Points on a hilly landscape, in no order, each with its height.
From any point a ball rolls to the lowest of the 2 points nearest to it. It stops when none of these is lower. Distance is the straight distance between rows; heights are no part of it.
k913 height 657: [198 144 105 101  87 136 100  90 141  58 105 144 168 112 105 140 116 111
 127 122 146 145]
k300 height 618: [149 127 150 131 152 108  66 175 161 138 182 164 140 162  82 110  80 164
  72 123  81 122]
k156 height 487: [ 47  99 142 112 171 144 147 134 127 135 179 174  99 139 117 155 117 152
 145  76 131 139]
k286 height 736: [156 141 175  92 123 146 128 111 166 153 133 115 121  90 110 125 121 117
 105 141 147  89]
k790 height 231: [138 102  86 108 132 135 132 111 163 103 139 127 123 150 154 165 147 125
 134  95 161 164]
k542 height 509: [147 106 172 103 137  90 116 143 182  85  79 188 100 112 110 138 121 110
 181 110 107 122]
k982 height 363: [147 159  88  91 135 116 115  91 174 169 122 138  90 131 143  75  97 152
  69 162  89 164]
k237 height 407: [112 109  80 121  95 144 165 172 129  88 130 131 143 136  77 133 120 150
 177 132 177 106]
k434 height 636: [119 156 142 137 155 130  80 147 135 145 195 129  85 144  85  97  59 133
  43 143  65 148]
k644 height 280: [ 89  83  89 131 109 159 175 147 124 138 101 119 115 179 126 133  71 159
 143 154 123 149]
k275 height 684: [214 117 147 122 109  99 115 158 150  95 138  80  88 108 127 118 128 115
 158 164 125  88]
k754 height 743: [158 173 160 134 146 126 123 164  93 110 107  87 119 182 181 106 170 149
 133 172 125 114]
k776 height 640: [ 72  60 124 117 111 146 128 125 123 126 138 146  52 112 184 101 107 144
  93 144  67 177]
k414 height 570: [113  80 147 123 135 122 156  97 109 166 158 119 115 136 105 159  87  94
 125 137 164 140]
k774 height 469: [128 122 115  70 109 134 162 124 198 150 142 166 102 106 156 135  85 138
 108 156 170 125]
k462 height 572: [150  99 151 212  90  96 132 126 100  78 178 126 118 133 147 115 185 112
 165 160 164  96]
k293 height 718: [155 171 120  92 144 163  46 168 137 162 156 100 130 173 132 104 167 157
 118 152 108 148]
k797 height 303: [ 53 101  93 140 134 117 142 118  70 142 120 128 163  50 133 117 130 113
 134 111  94 169]
k426 height 713: [157 122 131 122 118 181 103  73 148 145 129  81 137 102 111 153 142  98
 117 154 130  89]
k870 height 321: [169 122 123 180 110 122 127 110 123 119  88 140 152 118 150 140 180 126
 135 140 142  92]
k234 height 478: [ 62 121 155 196 150 153 135 131  84 179 117 161 142 121 170 131 179 148
 148 147 160 119]
k929 height 307: [155  90 125 105 114 131 120 143 129  85 165 139 118 123 133 164  98 116
 158 144 189 159]
k322 height 493: [175 174 128  80 151 111 128 114 178  94 133 142 131 143 133  84 112 138
 135 142 147 121]
k93 height 440: [ 83 106  94 131 181 164 138 139 160 129 137 121 145  91 104 205  95 154
 116 117 128 117]
k853 height 685: [176 135 107 102  75 176  89  70 129 134 142 115 141 108 125 152 119 111
 117 116 131 141]
k909 height 240: [135 140  92 154  89 152 105  72 116 136 104 146 164 122 155 142 199 109
 143  97 129 114]
k435 height 613: [119 179 136 133 167 105 111  64 122 159 115  89 165  99  91  60 137 118
  88 105 117 112]
k132 height 319: [106 139 137 131 109 155 136 106 101  94  95 101 175 129 117 150 106 123
 108 107 108 122]
k403 height 712: [150 155 154 118 108 112  93 132 129  73 149 184 127  90 146 133 130  79
 212 141 157 113]
k472 height 675: [144  76 143 109  61 108 126 111  94 118 105 147 115 128 143 128 155 162
  93  99 113 116]
k747 height 597: [ 75 119 165 124 164 144 156  85 130 165 155  84 125 115 131 115  99  81
 141 120 146 124]
k607 height 463: [ 88 140 154 109 126 125 148  99 186 168  99 168 103 119 138 103 149 121
  96  56  97 135]
k311 height 364: [118 187 109  96 113 135 136 114 114 155  75 139 152 157 169 118 151 115
 135 136 106 148]
k583 height 659: [117  76 142 104  97 125 125 124 106 154 120 148  87 116 183 138 122 181
  95 125  88 132]
k803 height 494: [155 144 203 108 108 119 133 158 168 103  80 158 119 139  62 112 114  92
 141 118 122 131]
k586 height 436: [109 102 128 195 137 109 140 136  34 127 152 159 133 113 146 142 124 178
 129 176 161 110]
k315 height 658: [126 171 137 128 148 135 108 112 115 165 156  94 106 136  95  74  46 110
  84 147  84 200]
k945 height 410: [105  99 133 144 145 107 139 115  57 115 105 121 150 123 166 160 133 149
  92 184 148 114]
k920 height 502: [ 96 141 191 203 157 140 147 117  91 153 123 122 152 122 152 125 150 107
 134 156 179 112]
k386 height 481: [137 155 221 103 130 156 131 124 121 115  95 139 147 161  83  91 119 115
 140 124 131 116]
k643 height 466: [ 86  99 130 110 170 162 141  98 165 119 143 168 134 114 134 172  92 150
 139 108 126 112]
k817 height 582: [160 158  79 101 153 147 114  79 174 120 134 106 114 164 163 123 159 114
 170 120  74 116]
k34 height 523: [154  91 150 119 152  93 125 152 149 131  69 199 121 110 128 180 143 113
 180 154 123 115]
k60 height 584: [160 174 147 112 149 102 100 116 116 159 128 134 123 150 113 134 160 118
 102  87  79 137]
k359 height 682: [175 173 131 128 155 126 105 146 112 182 155  81 133 169 105  77  67 137
 130 158 133 157]
k130 height 549: [115 107 196 201 115 101 128 143 141  82 135 136 121  86 128  88 161 104
 179 172 184  82]
k986 height 725: [136  89 160  95  91 165 116 104 163 128 121 153 134  86 111 129 146 135
 116 112 181 107]
k84 height 708: [123  83 126 141  96 121 103 135 122 107 146 184 122  73  75 113 152 135
 202 114 171  87]
k389 height 583: [110 151 131  96 176 118  95 126 124 117 131 130 136  76 123  68 150 132
  93 131  18 179]
k141 height 731: [150 166 137  93 162 148  91 172 123  99 118  87 118 196 150 112 142 174
 111 166  85 147]
k91 height 426: [ 89 160 186  99 100 143 147 124 128 190 102 149 127 125 143 111 157 108
 130  80 134 121]
k822 height 147: [109 131  70 126 117 124 122  99 128 102 126 165 163 126 160 150 174 138
 142  55 148 135]
k697 height 455: [120 116 140 196 143 122 129 158  92 147 125 196 142  89 148 174 154 161
 131 178 171 116]
k771 height 541: [167 184 110 142 143 153 125 120 139 112 152 111 134 148 175 127 130 118
 186 106 107 102]
k342 height 567: [184 156 193 144 158  98 123 141  99 144 121 133 127 135 109 157 127 108
 133  80 102 129]
k763 height 504: [ 52 121 167 135 156 132 149 152 102 135 136 131 126 111 144 164  98 140
 121  66  97 146]
k33 height 281: [122 146 151  99 146 136 138 125 107 100 143  96 107 172 181 117  82 125
 119 139 149 190]
k740 height 515: [165 104 155 168 149  77 163 130 112 122 101  69 116 125 165 101 127 144
 121 122 160 102]
k68 height 193: [132 146 132 118 134 146 119  92 151 103 131 122  84 175 137  95 102 108
  83 125 122 200]
k728 height 715: [142  76 106 112 113 148 106 119 170 111 148 177 123  91 106 128 166 152
 173  93 194 104]
k332 height 548: [ 97 172  95 115 168  87  96 138 150 136 175  98 163 158 105  42 102 140
  92 116 109 155]
k271 height 621: [ 79  96 129 123 115 157 145 130 146 147 113 167  66  90 154  93 118  90
  95 149  38 186]
k284 height 722: [162 182 129 103 122 101 113 103 145  48 126 181 160 131 136 114 156  82
 192 141 147  99]
k136 height 409: [ 95 114  81 161 165 152 150 158 108 134 109 103 162 107 102 190 119 152
 114 171 165 114]
k729 height 189: [ 82 112  67 112 129 156 150 143 133 172  93 132 128 134 185 127 123 169
 152 158 148 151]
k548 height 568: [ 92 173 101 118 171 113  85 167 143 125 131 136 141 137 127  56 122 157
  86 110  46 194]
k97 height 479: [ 91 106  84 134 152 101 154 137 115 193  81 133 131 117 152 171 138 115
 116 119 108 180]
k31 height 634: [165 126 123 124 146 123  76 155 174 163 129 138 169 173  77  84 107 170
 102 139  91 113]
k150 height 348: [138 114 148  87 104 122 133 168 124  74 141 147 124 132 114 189  98  86
 162 174 135 130]
k897 height 605: [135 116 132 194 113 115 146 119 115 124 152  64 116 157 161 109 195  95
 154 122 172 108]
k979 height 286: [120 159  73  97 142 151 131 120 157 145  75 134 146 136 206 146 150 136
 131 154 149 160]
k552 height 545: [143  89 120 132 135 105 155 153 131 133 107 159 135 109 121 202 110 144
 134 134  89  83]
k888 height 458: [127 161 203 117 103 153 135 123  95 154 105 149 139 137 144 104 149 122
 152 135 129  83]
k23 height 480: [107  84  93 185 120  89 171 161  77 120 110  76 125 136 142 110 153 174
 131 121 155  97]
k967 height 446: [120 133 115 131  74 132 146 169 120 101 169 118 138 122 130 151 160 112
 152 101 173  92]
k51 height 622: [150 138 112 104 102 156 124 118 143 141 144  80  95 146 121 166  93 102
 111 156  41 124]
k241 height 642: [195 147 134 111  92  82 121  91 125  73  71 156 165 132  73 101 122  96
 136 130 136 136]
k313 height 661: [195 149 141 119 118 117 123 130 100 130 157  80 108 147 126 155 117  99
 128 160 105 112]
k863 height 735: [112  95 138 126 103 143 153 162 184 145 129 109  31 152 150 135 131 111
  66 132 107 143]
k602 height 553: [151 116 146 148 133 139 136  93 140 117 105  53 128 132 134  75 118 135
 127  83 152 135]
k210 height 451: [ 93  84  59 161 148  99 166 126 116 130 134  84 118 116  71 131 141 168
 120  94 139 108]
k883 height 547: [163  94 174 161 119 102 136 167 117 115 118 149 123 124 116 160 145 118
 170  51 133 118]
k849 height 579: [117 104  90 124 115 146 147 128 124 161 139 106 123 116 133 191  86 123
 142 150  66  91]
k190 height 699: [145  98 166 125  59 122 106 118  97 112 138 179 127  96 122 108 138 102
 189 131 175 102]
k268 height 273: [161 153 106 125  97 152 130 113 170 139 113 125  82 147 114 111  73 116
  55 149 108 165]
k214 height 598: [ 92 123 147 103 143 143 118 123 110 130 111 105 117  94 153 116 141 113
 113 133  38 167]
k215 height 247: [ 66 136  88 149 105 152 128 138  82 119 127 100 165  98 152 136 131 139
 140  99 125 140]
k872 height 526: [107  84 168 153 123 136 147 159 105 132 119 118 117 153 106 182 131 121
 126  59 106 144]
k649 height 529: [133 156 207 203 156 128 136 136 137  86 120 131 152 106 134 125 163 107
 146 174 150  82]
k600 height 589: [125 155 161 164 124 139 127  72 118 129 117  70 162  93 120  82 151 112
 106 108 160  86]
k825 height 484: [153 131  85 169 119 126 152 119 127 188  98 157 168 120 106 181 129  90
 161 105 164 131]
k140 height 601: [151 173 125  94 144 100  62 130 148 127 188 149 130 147  95 122 141 150
  76  88  71 132]
k345 height 421: [139 187  78 100 149 111  99  83 156 133 113 123 145 105 153  64 125 158
  92  99 120 170]
k182 height 371: [120  92 129 139 107 168 147 126 127  74  91 123 172 115  94 129  86 154
 160 128 133  86]
k484 height 521: [157 169  97  94 151  77  97 136 173  83 190 149 158 180  92  67 100 144
 105 126 137 129]
k89 height 638: [ 86 116  74 188 138 131 139 133 128 141 145  51 125 111 156 129 196  86
 148 132 147 131]
k990 height 384: [ 98  97 132  84  97 168 149 158 133 118 156 192 105 167 110 193  91 124
 139 168 122 139]
k886 height 688: [140 109 178  87  63 107 134 121 103  93 123 194 123 131 130 112 124 128
 146 104 129 117]
k688 height 648: [187 140 172 107 130 138  74 152 113 121 115 125 145 143  81  91 121 171
 111 163  96 103]
k624 height 703: [176 178 111 132 158 116  70 188 123 165 170  87 146 174 128  99 139 145
 123 178 136 123]
k99 height 709: [188  93 146 112 105 102 154 163 193 130 138  84  54 127 131 130 120 132
  98 130 130 114]
k487 height 660: [ 67 114  97 151 144 121 139 151 136 175 146  78 119  66 136 139 187  97
 124  97 152 139]
k601 height 546: [ 89 104  86 145 131 120 162 109  86 198 172 105 119 109  66 151 104 103
 138 129 167 134]
k882 height 520: [112 116  93 156 124 127 173 138 118 197 126 138 139 126  67 156 148 106
 156 134 190 108]
k847 height 433: [109 120  84 162 178 126 156 158  73 108 134  91 107 102  72 155 133 200
 114 131 161 120]
k668 height 630: [171 164 136 117 134  89 128  60 126 120  92 139 172 150  63  78 133 109
  99 109 134 120]
k430 height 459: [160 195 105 106 167 119  98  83 156 126 124 135 152 113 165  89 154 155
 115 132 137 101]
k963 height 492: [139 142  98 163 102 143 140 166 108  84 169 107 139 155 163 164 134 116
 198  90 128 104]
k351 height 377: [ 95 101  75 139 136 110 148 140  88  82  90 101 165 136 130 183 135 155
  84 141 150 142]
k787 height 434: [142 135  93 138 121  97 163 104 102 164  83 135 154 153 137 169 118  90
 130 126 128 154]
k887 height 340: [ 80 105 112 103 133 146 171 173 127  91 151 109 100 182 171 141  80 155
 135 157 155 163]
k645 height 417: [ 67 111 109  91  99 144 162 153 155 152 157 178  87 142 132 167 100 127
  93 143 140 148]

Where does a ball stop that starts at each point below?
k99 -> k91
k426 -> k351
k774 -> k822
k776 -> k68
k986 -> k68
k649 -> k351
k284 -> k68
k771 -> k215
k140 -> k351

For each start below, name every point that the ball comes to, in order.
k286 -> k426 k853 k913 k241 k668 k435 k600 k602 k740 k23 k210 k847 k136 k351
k897 -> k462 k130 k649 k920 k234 k697 k586 k945 k351
k403 -> k190 k886 k472 k583 k776 k271 k214 k389 k548 k332 k484 k322 k430 k345 k982 k268 k68
